Points on a hilly landscape, in no order, each with its height.
From any point a ball rolls to the lowest of the 2 points nearest to it. It stops when none of these is lower. Distance is the straight distance between rows; heights are no part of it.
(973) h=75.7: [  8, -10,  20, -36, -22,   6,  -5, -17, -10, -19,   0,   5,   2,  10,   3,
   0,   0, -15, -11, -29,   1,  17,  12,   8, -22,  14,  -5, -27,  -1]
(346) h=52.8: [  8,  15,   1,  18,  11,   3,   3, -24,  -8,  19,   3, -33,   7,  14, -25,
  20,   7,  -1, -15,  -7,   1,  -5,   6,  33,  15,  21,   2,   6, -11]
(475) h=53.2: [  1,  20, -16,  32,  26,   0, -15, -18,   0,  19, -10, -27,  30,  -1, -25,
  19,   0,   5, -10,  11,   0, -15, -27,   2,  27,  19,  -1,   8,   5]
(140) h=54.9: [  4,   6, -11, -17,   6,  -5,  -4,   4,  10, -15, -22,  -5,   2, -21, -12,
   3,  -3,  11,   7, -30,   5,  -2, -20, -13, -37, -26,  25, -20, -23]
(146) h=81.1: [-26,  11,  -8,  28,  19,  22,   8,   5,  -1,  -9,  12,   4,  -7,  11,  -6,
 -12,  27,  -6,  15,  18,  11,  20,  -4,  35,  16, -19, -11,  -3,  19]
(620) h=45.6: [ -9, -11, -10,  -6, -25,  -3,  -9, -24,  29,   3,  24, -22, -13,  19,   4,
  -7,   5,   6, -21, -20,  -5,  10,   7,  12,  15,  35, -35, -15,  -1]
(754) h=58.7: [ 16,   2, -19, -13, -15, -32,   0,  -3, -10,  10, -15, -21, -11,   4,   5,
   4,  -1,   4, -23, -17, -21,  -7,  -3,  -9, -18,   1, -21,   4,  -7]
(509) h=68.4: [-10,  16,  -2,  14,  23,  -9,   5,  12,  11,   5, -13, -23,  -7, -15, -28,
 -10, -16,  12, -13,  32,  19,  -7,  14,  -5,  42,   1,  -6,  28,  15]
(1185) h=16.8: [ -4,  -1,   5,  21,  -1,  14,   9,  15, -19, -11,  20,   0,  -1, -27,   5,
  -3, -11, -13,  10,  22,  16, -11,  -8,  -7,  20,   8,  21,  49,  -8]
(270) h=49.1: [  3,  12,   2,  12,   6,  -1,  24, -23,  -4,  17,   3,  -8,  -1,  11, -16,
  13,  12,  13, -16, -12,  -4,  -3,   9,  17,  13,  33,  -7,   1, -17]
(832) h=74.7: [ -6,   2,  -9,  27,   5,   0,  -9,  -4,   6,  23, -14, -32,  13,  11, -24,
   2, -18,  18, -10,   7,  13,  -1,   2, -11,  31,   5, -10,   9,   7]
(900) h=77.3: [-25,  -3, -10,  23,  16,  20,  -9,   2,   8,  -8,   8,  -7, -21,  14,  -2,
 -26,  -3, -12,  22,  22,  21,   8,  -7,  16,   8, -22, -16,   8,  31]
(528) h=59.8: [  5,   2,   4,  18,   7,   9,   0,  -3, -17,  16,   7, -18,  -5, -11, -12,
  13,  -5,  -1,   5,   5,   4, -14,   1,  -7,  16,   7,  17,  17,  -9]
(56) h=23.2: [ 11,  -1,  -6, -36,   1,  -1,   3,  -9,   4, -20, -14,   4,   1,  -5,   6,
  27,   4, -19,  -6, -17, -29,  10,  -1,  14, -32,  19, -29, -18,  -3]
(701) h=79.3: [  2,  -8,  23,   1, -16,  17,  15, -30,   0,   1,  -5,  28,   6,   5,  -1,
   6,  13,   7,  -5,  -2,  -3,   8,  10,   2,  -7,  20,  11, -32, -13]
(116) h=31.2: [ -3,  -2,  17,  17, -23,  22,  22,  -9, -31,  17,  -5, -13, -11,  -6,  -2,
   9, -21,  13,   2, -20, -10, -31,   9, -10,  17,  28,   0,  10, -20]
(612) h=55.5: [-19,  -4,   4,  29,   2,  20,   5,   3, -10, -11,   6,   5,   6,   5,  -9,
 -24,   6,  -1,   7,  20,  35,  29,  -4,  14,  -7,  -3, -10,  16,   7]
(256) h=25.9: [ -5,  -2,  23,   8, -20,  18,   4, -12, -26,   3,  -3,   0,   2,   1,  13,
  -6, -15,   7,  13, -26,   8, -14,   7,  -7,  -5,  16,   9,   4, -20]
(1243) h=24.3: [ -8,  14,   5,  -7,   3,  -1,  23,  22,  12,  -1,   4,  48, -22, -28,  21,
  -1,  15,   5,   6,  34, -12,  -5,   5,   4,  29, -19,  -1,  12,   7]
(287) h=13.3: [-18,   6,  -5,  19,  -3,  15,  27,  17, -10, -29,  21,  14, -23, -21,  17,
  -5,  11, -11,  23,  27,   9,  12,  -8,  17,   9, -25, -14,  10,   5]
(201) h=44.6: [ -7,  -5,  25,  12,  -9,  14,  15, -12, -14,   7,   5,  11,   0,  23,  -4,
 -17,  14,   2,   1,  10,  15,   3,  26,   8,   4,   8,  -1,   8,  -9]
(741) h=45.1: [  7,   2,  29, -30, -22,  -7,  -1,  16, -18,  -4,  -3,  26,  14,  12,  28,
  -9,   6, -19,  -8,  -4,   2,  10,  -3,   3,   1, -12,   3,   2,   4]
(670) h=67.3: [ 13,   2,  -6, -10, -31, -11,   0,  34,   5,  -1,  -3,   9,  15, -17,  24,
 -19, -21, -13,  20, -16,   5,  -7, -31, -21,  -3,  -7,   5,   5, -20]
(118) h=46.3: [  9, -19,  -5, -23,  -8, -12, -19,  11,  12,  -6,  -5,  16,   1,  -8,   8,
  -9,  -9,  -3,   3,  -3,  -7,  -7,  -9, -39, -29, -25,   4, -23,   8]
(205) h=27.9: [ -5,  -5, -20,  15,   0, -15,  14,   4,  16,  27,  -8,  18,  -1,  18,   1,
 -10,   0,  17, -28,  20,   1,  16,   4,  -1,   5,  -2, -22,   3,  19]
(1201) h=23.0: [ 15,   0, -15, -13,   2, -16,  -9,  -8,  -6,  -5,   0, -16,   6,   5, -18,
  14,   9, -25, -13, -17,  -6,  23,  -5,  17, -24,  11,  -6, -28,   2]
(428) h=63.4: [ -4,   9, -25,  11,  16, -32,  14,  28,   2,  11,  11, -17, -10,   4,   6,
   6,   4,  18,  -9,  23, -15,   2,   8,  10,  15, -25,  -7,  34,   6]
(13) h=57.3: [  0,  12,  -6,  42,  18,  -3,  -1,  -5,  -3,  20,   2, -24,  29,  15, -28,
  22,   0,   8, -22,  11,  -1,  -4,  -1,  23,  36,  19,  -2,   7,   6]
(1206) h=82.2: [  0, -13,  19,  14,  -7,  22,   5,  -1, -14,  -8,   4,  21,  21, -16, -12,
   1,  18,  -2,   8, -11,  26,   3, -10,  -2, -16,   6,  31, -15, -27]
(1044) h=70.5: [ 17,  -3,   0, -12,  -2,  -4, -21, -20, -14,  15, -19, -27, -16,  32,  -3,
  10,   0,  -5,  -6, -14, -24, -12,  13,   0,  -4,   3, -10, -10,  14]
(799) h=32.1: [ -2, -13,  13,  12,   1,  22,  -8,  20,  -4,  -6,  13,  13,   3,  -4,  -1,
 -20,   1, -19,  35,  17,  23,   5,   1,  -2,   6,  -6,  17,   3,   3]
(236) h=65.2: [-19,  17,  -6,  23,  25,   1,   4,  18,  17,  -8,   1, -18,   3, -10, -13,
   2,  -8,  14, -12,  45,  21,  13,  12,  13,  32,  -8,  -7,  34,  19]
(347) h=18.3: [ -8,   6,  29,  21, -12,  18,  12, -10, -34,  -1,  10,  -2,   2,   4,   4,
 -23,   1,   1,  16,  -6,  19, -19,  13,  -1,   9,  15,  18,  34, -26]
(99) h=40.8: [  9,  -3,  18, -21, -17,  -3,  -2,   4, -31,  -2,   6,  12,  14,   7,  -3,
  -1,  22, -23,  -8,   4,  -1,  22,  11,  11,  -5,  -7,   9, -13,   6]
(686) h=41.1: [  6,  16, -11, -13,  -9, -15,  -4,  -9,   8,   6, -10, -25,  -5,  -6,   0,
  28,   0,   0,   5,  14, -30, -46,  -1, -42,   8,  -8,  -8,   8,  -6]
(1031) h=66.0: [ -5, -15, -18,   5,  10,  -8,  10,  19,  16,   1,  17,  19,   5,  -4,  -2,
 -28,  17,   1,   4, -25,   5,  14,  -8,   9, -29,   1,   5, -28, -11]
(397) h=36.5: [  5,  -9,   5,  -7,  -5, -16,  -5,  -1, -14,  -3,  20,   3,  10,  16, -12,
  12,  30, -19, -14,   6,   1,  33,  14,  26,  -4,   2,   2, -14,   2]
(179) h=23.4: [-15,  -6,  -2,  20,   2,  15,  14,  12,  11, -16,  12,  15, -24, -19,   9,
 -10, -13, -12,  33,  33,  10,  -2,  -3,  -5,  10, -14, -11,  11,  14]
(961) h=65.9: [ 13,  -1,  -4, -12,   9,  -4, -20,  -6,  -6,  14,  -5,  -6, -16,  33,  12,
   6,  14,  -8,  -4,  -1, -28, -31,   8, -14,   7, -16,   4,   1,  10]
(879) h=36.9: [ -9,  -4,  19,  -2, -12,   4,   9, -15,  -2,  -7,  21,  12,  -1,  28,  -4,
 -33,  43,  -5,  -3,   9,  17,  20,  31,  24, -12,   8,  -3,  -3,  -8]
(829) h=67.5: [ -2,   1,  -3,   3,   4,  -4, -13, -20,  -2,  17, -23, -36,   0,  28,  -8,
  -5,  -4,  14, -13, -15,   0,  -1,   9,   3,   7,   9, -12, -10,  13]
(974) h=23.7: [-13,  -6,  -3,  15,   8,   8,  -3,   9,   3, -14,  15,  -5,  -3, -39,   2,
  -6, -19, -12,  23,  28,  22, -19,   6, -10,  23,  21,  12,  42,  -3]
(1187) h=15.9: [ -1, -10, -10,  10, -15, -16,   2,   0,   6,  20,  -3,  -6,   5,  21,  -4,
 -11,  -4,  11, -27,   6,  14,  28,   2,   9, -11,  -1, -20,   2,   5]
(26) h=65.8: [-10,  -5,  18,   6,  -7,  14,  -6, -15,   9,  16, -21,   3,  -3,  -4,  -8,
   4, -29,  31,   2,  -6,  14,  -4,  17, -29,   6,   8,   9,  -2,  -1]
(1192) h=37.5: [  8,   0,  -6, -19, -23, -10,  -7, -19,  14, -13,  25,  -1, -31,  11,   7,
  -2,  11,   1, -33, -25, -29,  10,   8,   1,   3,  40, -33,  -7,   2]
(1086) h=1.6: [ -9,   3, -18,  15, -11, -17,   2,  -6,  20,  17,   4,  -9,  16,  14,  -8,
  -7,  13,   6, -28, -11,  12,  23,  -7,  29,   0,  20, -19,  -2,  -5]
(136) h=70.1: [  5,   3,  14,   5,  -2,  17, -13, -15, -14,   5, -24, -21,  13, -19, -20,
  34, -31,  -7,   0,  12,  -1,  -5,   1, -21,   8,  18,   1,   4,   1]
(324) h=34.9: [  8,   4, -12, -11,  -2, -11,  11,  21,  15,  20,   1,  40,  -6, -24,  23,
  -6,  12,   0,  15,  12, -14, -19,  -8,  -8,  21, -18,   3,   9,  -4]
(651) h=1.7: [-12,  -1,  -7,  13,   3,   6,  29,  23, -12, -18,  26,  25, -16,  -3,  29,
  -5,  33,  -9,  12,  20, -12,   7,   2,  34,   5, -22,  -8,   5,   9]
(448) h=62.9: [  1,  -6,  -8,   5,   1,   5, -11, -15,  12,  12, -18, -22,   8,  16, -14,
  -7, -24,  12,  -6, -15,  14,  16,  -6,  -8, -18,   2,   2, -16,   4]
(3) h=34.2: [  9,   6,  20, -53, -13,  11,   0, -29,   5, -33,   9,  14, -13,  -3,  16,
  -1,   1,  -5, -15, -48, -25,   2,   4,  14, -23,  34, -16, -20,  -7]
(835) h=48.5: [ -1,   7, -25,  28,  23,  -2,  -5,  -5,   9,  19,  -1, -15,  19,  -8, -20,
   8,   0,   2,  -2,   1,  11,  -8, -30,  -2,   5,  16,   5,   0,  -8]
(1030) h=36.8: [ -5,  -1,  -5,   7,  12,  14,  -6, -18,   9,   4,  -6,  -6,  30,   7, -18,
   5,   8,  -5, -10, -21,  20,  22, -14,  18, -15,  11,  11, -26, -11]
(801) h=53.9: [  1,  -2,  10,   1, -12,   2,  14,  29,  -8,   6,   5,  17, -25,  11,  39,
 -16,  -6,   6,   1,  12, -18, -15,   7,   5,  25, -17,  -6,  29,  -1]
(887) h=38.5: [ 15,  -8,  10, -48,  -3,  -7, -12, -19,   8, -34,  -1,  23,  -5,   3,  19,
 -14,   1,  -9, -21, -50, -21,  -7,  -6,   6, -26,  18, -19, -38,   5]
(341) h=31.3: [  6,  -9,   1, -20,  -3,  13,   2,  -7,   7, -28, -34,  18,   1,  -5,  -6,
  26, -22,   9,   3, -19, -14,   9, -15,  -4, -37,  -2,  -3, -32,  -9]
(391) h=66.5: [  4,   8, -14,   8,  11, -39,   7,  13,  -7,  17,   9,  12,  -3, -11,  10,
  22,  10,   8,  -7,  32, -21,   8,   4,   0,  12, -20,  -2,  16,   6]
(151) h=47.3: [  7,   3, -12,   0,  -2, -22, -13,   9,   8,   5,   2,  -9,  -8,  -6,   5,
  25,  -4,   1,  11,  30, -31, -42,   8, -33,  29, -11,   2,   9,   9]
(949) h=58.8: [  3,   1,  -3, -12,   7,  -4, -17, -11,   8,  -9, -21, -17,  -1,   1,  -9,
  -2, -29,  18,   2, -22,  11,   2,  -8, -26, -27, -12,  19,  -9,  -8]
(1050) h=37.6: [  0,   0, -16,   9,  13, -13,  17,  -5,  19,  29,   9,  20, -13,  14,   2,
  -8,  18,  18, -16,   4,   2,  17,   1,  17,   5,  -1,  -8,  -5,   3]
(775) h=43.1: [-10,  -5,  19,   4, -15,  -7,   5, -10,  -3, -21,  22,  -9,   2,  33,  -7,
 -10,  40,  -5, -15,  15,  21,  21,  33,  26,   1,   8, -10,  19, -12]
(1035) h=63.0: [ 19,   8, -10, -22, -27, -23,   0,  11,   7,  -9, -17,  -1,  -2, -11,  22,
  -3, -16,   8,   2, -27, -14, -18, -30, -28, -23, -18,  -2,  -1, -20]
(536) h=71.2: [-10,   6,  19,  -4,  -8,  28, -21, -19, -17, -10, -21, -14,   7, -24,  -6,
  34, -43,   9,  11, -12,  13,   4,   3, -23, -10,  16,  13,   3,   3]
(812) h=61.8: [-25,   7,  10,  19,   7,   9,   8,  17,   1, -20,   9,   1,  -5,  -4,  -5,
   4,   0,   1,   2,  56,  30,  26,   6,  18,  12, -20,  -4,  26,  15]
(1346) h=60.5: [-14,   9, -21,  14,  11, -27,  22,  31,  -5, -10,  18,  -8, -28,  -1,  29,
   2,  -4,  14,  -7,  19, -16,   3,   8,  23,   7, -25, -18,  36,  15]
(249) h=24.5: [  3,   4, -18, -17, -10, -24,  -6,  -5,  18,   0,  36,   2,  -4,   9,  -6,
 -10,  41,  -7, -32, -17,  -6,  31,   3,  23,  -1,  21, -11, -22,   5]
(1200) h=49.5: [ 10,   3,  13,  -2, -20,   3,   7,  14,  -3,  16,   0,  22,  -8,   7,  33,
 -12, -17,   2,  15,   1, -12, -21,  -1,  -5,  28,  -3,   0,  11, -11]
(1301) h=15.0: [ -8,  -4, -14,   4,  -9, -15,  -3,  -7,  16,   1,  19,   7,  15,  13, -16,
 -19,  32,  -5, -22, -10,  22,  38,   7,  29,  -5,  20, -14, -14,  -1]
(202) h=68.5: [-12,  -4,  22,  14, -10,  20, -11, -13,  -4,   5, -16, -19,   7, -17, -19,
  11, -33,  15,  -1,  12,  19,  -6,  21, -37,  24,  25,   2,   8,   7]
(218) h=30.3: [  5,  -6,  -3,  -4,   6,   2, -12,  -8,  -3,  13,  -4,  -2,  13,  16, -19,
   3,  15, -10, -13,   0,  12,  26,  -2,  18,  -5,   4,   1, -21,   3]
(981) h=72.3: [  2,  -1,  12,   4,  -5,  25,  -9, -26, -14, -13, -16, -12,   8,  -3,  -6,
  19, -30,   7,   4, -21,   8,   4,  -5,  -5, -21,  21,   8,  -9,  -5]
(1333) h=71.7: [  9,   1, -29,  11,  14, -23, -13,  -3,   4,  16,  -5, -25,  12,  22, -16,
  15,  10,  -1, -10,   5,  -5,  11,  -7,   7,  -4,  -8,  -7,   1,  11]
(1009) h=74.5: [  2,  10, -29,  14,  10, -24, -20,  -8,   9,   9,  -5, -32,  10,  15, -22,
  19,   6,  -2,   0,  13,  -4,  -5, -14, -28, -10, -12, -14,  -1,  12]
(784) h=51.1: [  9,   2, -16,  -9,  14,  -8,   1,   4,   4,   9, -10,   5,   4, -13, -16,
   3,  12,  10,  -7, -19,  -1,  11, -13,  -7, -24, -10,  13, -19, -13]
(470) h=54.1: [  1,   7,  -5,  -3,  23, -12,  -4,  10,  23,   6,   9,   5, -10, -18,   5,
   8,   0,  -6,  25,  27, -18, -42,  13, -21,  37, -18,  11,  15,   9]
(379) h=83.1: [-25,  -3,  12,  28,  -2,  18,  -3, -11,   2,   5,  -7,  -6,  16,   5, -18,
 -15, -21,  27, -12,  -2,  46,  12,  -8, -10,   3,  18,   9,  15,   0]
(1237) h=60.7: [ 13,  -5,  -4, -14,  13, -11, -16,   6, -11,  10,  11,   8,   2,  20,  26,
   6,  30, -21,   3,  -3, -39, -22,   2,   7,   9, -15,   6, -14,  16]
(843) h=42.5: [ -4,   4,  -6,  30,  13,  13,   1, -24,  18,  16,  -9,   2,  32,   2, -20,
  10,  -2,   6, -13,  -6,  15,   9, -21,   4,  -2,  19,  13, -14, -11]
(1273) h=77.2: [ -9,   8, -28,  15,  15, -19, -16, -10,  26,  -5,  -5, -22,  13, -14, -19,
  39,   4,  -7,  11,  12,  -7, -12, -22, -40, -29, -14,  -6, -10,  -3]
(863) h=44.0: [  2,   7,  -3,  24,  14, -12,  28,  -7,  13,  20,  10,   7,  -2,  10,  -9,
  -5,  17,  16, -19,   9,   0,   0,  11,  26,  22,  14,  -4,   2,  -6]
(935) h=77.6: [-17,   7,  -2,  20,   5,   4,  -8, -14,  21,  14, -25, -35,  16,  -4, -24,
 -10, -31,  35, -11,  -3,  28,  -8,   3, -27,  26,  18,  -7,  18,   2]
(1223) h=35.1: [ 11,  -2,  -3, -33,   7,  -1,  -2,   4,  12, -35, -34,   9,   9,  -6,   3,
  19, -13,   3,   7, -31, -20,  -9, -20,  -3, -44, -19,  -9, -34,   2]
(513) h=59.0: [  0,  -7,  -1, -13,  17,  10,  -2,  23,  -7,  18,  12,  20,   0,  -9,   4,
 -18,  43,  -6,  10,  -9,  -3,   2,   1,   6,  -2, -11,  19, -22,  -3]
(614) h=28.4: [  4,  -2,   8, -38,  10,  14,   0, -16,  22, -28, -10,   8, -13,   2,   2,
  13,  -5, -13,   1, -36, -23,   3,  11,  21, -34,  34, -25, -23, -12]
(283) h=32.4: [-15, -12,  -8,  26,   5,  14,   6,   3,  20,  -6,   9,   7, -17, -26,   1,
 -18, -18,   1,  27,  24,  24, -10,  -1, -18,  15,  11,   4,  19,  -1]
(790) h=8.0: [-12,   7,  10,  10,   0,  21,  -5,   6, -20,  -7,  14,   1,  -2, -18,  -3,
 -17, -13,  -4,  19,   2,  28,  -8,  -3,  -8,   0,   8,  25,  39, -18]
(987) h=73.4: [  4,  -5,   8,  -6, -12,  12,  -2, -13, -17, -35, -14, -10,  11,  -9,   0,
  12, -43,   9,   7, -40,   1,   4, -10,   1, -36,  11,   8, -19, -14]
(469) h=50.4: [ -5,  -3,  11,   0,  -3,   6,   8,   8,  -8,   8,   2,  13,  -8,  13,   0,
 -22,   9,  -7,   9,   8,  22,  27,  10,  11, -13,  -4,   3,   3,   4]
(527) h=41.2: [ -8,   0,  15,  10, -10,  -8,   4,  -4, -14,  -8,  21, -21,  11,  23, -12,
   8,  19, -10, -23,  17,  13,  24,  22,  25,   3,   9,  -3,   7,  -1]
(163) h=48.4: [ 14,   5,  19, -31, -28, -10, -11,  25, -15,   1, -10,   5,  11,   1,  19,
 -18, -14, -13,   8,  -5,  11,   7,  -4, -11,  -5, -22,   1,  10,   1]
(106) h=54.0: [  6,   1,   4,  -2,  18,   0,   6,  14,  -6,  19,   8,  21,  -6,   4,   4,
  -2,  26,  -6,   5,  10, -12,   3,  10,  12,  12, -15,  13,  -3,   1]
(64) h=26.1: [ -8, -21,  -4, -10,   2,  17,  10, -14,  13, -41, -29,  11,  -6,   4,  -3,
  25, -34,  22,   8, -22, -20,   1,  -1,  16, -41,   8, -13, -20, -10]
(340) h=74.4: [  9,   2,  18, -29, -28,   1,   1,  -8, -22, -24, -11,  -3,  12,   1,  11,
  -2, -23,  -8,   4, -41,   3,   6,   0,   2, -33,  11,   2, -15,  -9]
(238) h=62.8: [ 13,   0,  16,   1,   3,   7,   0,  -9,   2,  16, -10,  -3,  -6,  -6, -14,
  -1, -13,  15,   5,   4,   2,  -6,   7, -16,  12,   4,  13,   5,   0]
(55) h=85.0: [  3, -12,  -4,   5,  11,  18, -15,  10,  -8, -16,   6,  -6,  20, -16, -15,
  -1, -17,  -7,  20, -25,   7,  -5, -32, -17, -26,  -2,  30, -17, -10]
(932) h=69.0: [  9,  11, -12,   4,   5, -34,  -1,  -1,  -6,  17,   2, -10,  -1,   8,  -8,
  17,  10,  12, -26,  15, -14,  11,   4,  10,   9,  -9,  -1,   5,  16]
(68) h=13.6: [-17,  11,  -9,  -1,  18,  -1,  24,  14,   0, -11,  16,  36, -24, -21,  34,
   2,  26,  10,  12,  21, -21,   4,   6,  25,  17, -30,  -7,   8,  21]
(1007) h=41.4: [ 13, -15,   9, -13,  -6,  10,  -6,  17, -10,   0,   8,  16,  16,   4,  15,
 -14,   0, -30,  25,   2,   1,  -4,  -5,  -6,   2, -14,  13, -14,   3]
(493) h=63.3: [ -5, -12,  -7,  -1,  15,   6,   5,  22,  -2,   3,  27,   5,   4,  -7,  -8,
 -23,  41,  -4,  10, -23,   7,  18,   5,  23, -27,   6,   8, -28,  -5]
(969) h=67.7: [-15,  14,  -2,   5,  27,  19,  -2,   6,  15,  -2,   4,  -8, -31,  -4,   0,
 -12,  -7,  -1,  21,  35,  -3, -17,  19,   9,  34, -23,   2,  18,  28]
(1055) h=80.5: [-15,  17,  -1,  20,  13,   9,  -3,  -7,  17,  18, -17, -14,   9,  -5, -29,
 -27, -18,  26, -14,  12,  41,   4,  -7,  -7,  21,  11,   1,  31,  -1]
(105) h=38.9: [ 11, -12,  -1, -44,  12, -11,  -3,  -3,  10, -33, -12,  18,   6,   4,  10,
  -2,  -2,  -2, -19, -44, -28, -12, -15,   1, -44,  -8, -16, -48,   3]
(1332) h=72.9: [-13,   2, -14,  22,  37,  22,  -2,   5,  19,  10,  11,  -7, -20,  10,  -5,
 -17,  -3,  -2,  32,  27,  12,  -7,  -3,  11,  23, -17,  -2,  11,  17]
(67) h=48.9: [ 10,   7,  25,  -9,  -1,   5,  19,   5, -13,  18,   7,  26,  -4,   9,  15,
   6,  16,  -1,  -2,  15, -14, -18,   8,   9,  27, -15,  20,   3,  -3]
(914) h=59.2: [-13,  -5,  11,  20, -11,   8,   4,  20, -14, -24,  12,  10,   5, -12,  -2,
  -8,   9, -13,   7,  40,  27,  24,   1,   4,   0, -19,   0,  25,  10]
(1027) h=43.3: [ 12,   7,  11, -11,  -2,  -2,   5,  16,   2,  16,  -1,  34,  -4,   2,  27,
   8,   9,  -2,   6,  19, -29, -31,   7, -14,  34,  -8,   7,  11,  -1]
(771) h=53.7: [ 13,  -9,  14,  -2, -25,   9,   6,   7, -14,   6,   4,   3,   9,  10,  27,
  -1,  -8, -18,  16, -15, -21, -25, -11,   0,  16,   8,   1,  -6, -12]
(292) h=31.1: [ 13,   4,  -9, -22,  -9, -22,  -1, -17,   7,   2,  22,  -8, -24,   4,   0,
  -4,  24,  -1, -32, -26, -14,  16,   5,  15,  -3,  25, -14, -14,  -4]
(1112) h=48.2: [  7, -15,   2, -20,   4,   2, -14,  28,  -1,   3,  -1,  29,   8,  -6,  28,
 -14,  19, -22,  14,   8, -14, -11, -10,  -6,   7, -31,   6,  -9,  17]
(858) h=52.4: [ 15,   1,  -4, -16, -10, -20,  -5,  18,  -5,   5,  -7,   5,  -8,  -9,  10,
 -18, -12,   3,  -3,  -2,  -1,  16,  -9, -13, -17, -22,   4,  12,   7]
(732) h=54.8: [ -4,  -5,  -1, -12,  17,  -9, -20,  19,   0,   2,   8,  20,   4,  13,  30,
   4,  20, -13,   7,  17, -26, -22,  -3,  -2,  15, -45,   9,   5,  27]
(130) h=28.3: [  2, -10,   4,  -4,  -9,  -3, -22,   0,   6,  -2,  -8, -16,   7, -30,   2,
   4, -29, -11,  21,   7,  13, -23,  11, -34,  16,  12,  13,  23,  -2]
(160) h=45.4: [  3,   8, -18,   6,  13, -13,  16,   8,  12,  25,  -3,  29, -10, -16,  -9,
  -2,  19,  21, -10,   4,  -8,   8,  -9,  -8,  -7, -11,   9, -11,  -5]
(1197) h=40.2: [ 17, -13,   1, -30,  -7,  -3, -13,  -9,   1, -14, -19,   1,  -1,   8,   9,
  -7, -22,   0,   1, -26, -11,  -4, -12, -19, -36, -15,  -5, -34,   8]
(1337) h=77.5: [  1, -11,  19, -16, -18,   9,   9, -32,   2,  -6,   0,  13,  -1,  25,  -6,
   3,  13,  -3, -20,  -8,   0,  22,  14,  11, -17,  25,  -6, -36,   2]
(166) h=35.2: [  6,  -3, -10,   1,  -2,  -3, -11,  -7,   3,   6, -15, -24,  -3, -13,  -7,
  15, -19,  -1,  15,   5, -10, -30,  -2, -44,   2,   1,   2,  10,  -5]
(420) h=61.1: [ 18,   8, -13, -18, -14, -15,   9,  -1,  -1, -11, -25, -14,  -9,  -3,  14,
  15, -20,   6,  -7, -21, -21, -16, -15, -13, -34,  -8, -18,  -5, -12]
(222) h=17.3: [ 15,   7, -29, -19,  -3, -26,  -4, -11,   4, -13,   1, -15,  -5,   0, -10,
  19,   6, -12, -20, -28, -23,  14,  -3,  17, -32,  18, -28, -21,   3]
(718) h=65.1: [  9,   3, -15,  -7, -21, -19,  -1,  14,   7,  -6,  -4,  -6,   1, -26,  17,
  -7, -19,   6,  17, -13,  -5, -16, -13, -32, -11, -11,   5,  14, -19]
(1246) h=80.9: [ -3,   0,  28,   2, -12,  32,  13, -24,  -6, -10,  -9,  22,  10, -14,  -5,
  15,   0,   9,   3, -19,   2,  -3, -10,   1, -19,  12,  21, -26, -27]
(1058) h=57.6: [ -9,   5,   1,  -3,  -7, -11,  23,  35,  -5, -13,  18,   9, -19,  11,  43,
  -1,   6,   3,  -5,  15, -15,  -5,   7,  27,  16, -28, -11,  29,   7]
(431) h=55.9: [ 17,  -2, -13,  -6, -18, -34,   9,  14, -16,  13,  -3,  -1, -14,  -2,  15,
   4,  -3,  11, -23,   4, -13,   3,  -4, -12, -11, -17,  -8,  16,   2]
(521) h=83.5: [ -2,  -9,  13,  10,   3,  31,  -3, -10, -21, -17,  14,   2,  29,  -7, -10,
  -8,  -3,  -8,  13, -25,  19,   2, -16,  -7, -32,  13,  34, -25, -17]
(664) h=61.2: [ -7,  -1,  -3, -14,  36,   3, -16,   8,  25,  -1,   4,  -4, -24,  -9,  -2,
  -4,   5, -24,  37,  35, -11, -23,  19,  -9,  29, -20,  14,  15,  23]
(1098) h=71.5: [-11,   7,  11,   8,  23,  -2,  -8,   6,  -3,  18, -12, -36,   9,   3, -29,
  -4, -17,  15,  -6,  17,  20, -11,  20,  -8,  33,  -2,   4,  28,   9]
(1271) h=57.0: [ 12,   0,  11,   5,  -7,  17,   3,  -8, -26,   8,   3,  -2,   4,   0,   2,
  16,   0, -20,  10,   2,  -7, -14,  -3,   7,  10,   6,  16,   3, -11]
(1150) h=20.9: [ -4, -13,  15,   3, -11,  15, -19,   8,  -2,  -2,  -1,   1,  10, -15,   9,
  -4, -21, -16,  29,   9,  15, -11,   3, -23,   6,   1,  21,  14,   3]

For each start below, name the point where the ball stops.
(379) | (879)
(13) | (1086)
(1055) | (879)
(829) | (1086)
(55) | (1086)
(900) | (1150)
(1044) | (1150)
(1031) | (1086)

Call two points neighbours if one is among the 2 nearest of the other. Go from one point of each pair to the other, from neighbour to neighbour, staying as low as possible. Name the highest point that can't be avoided.
(790) / (879) | (1031)
(651) / (1150) | (1044)
(64) / (218) | (105)
(218) / (1086) | (13)
(651) / (790) | (283)
(879) / (222) | (775)
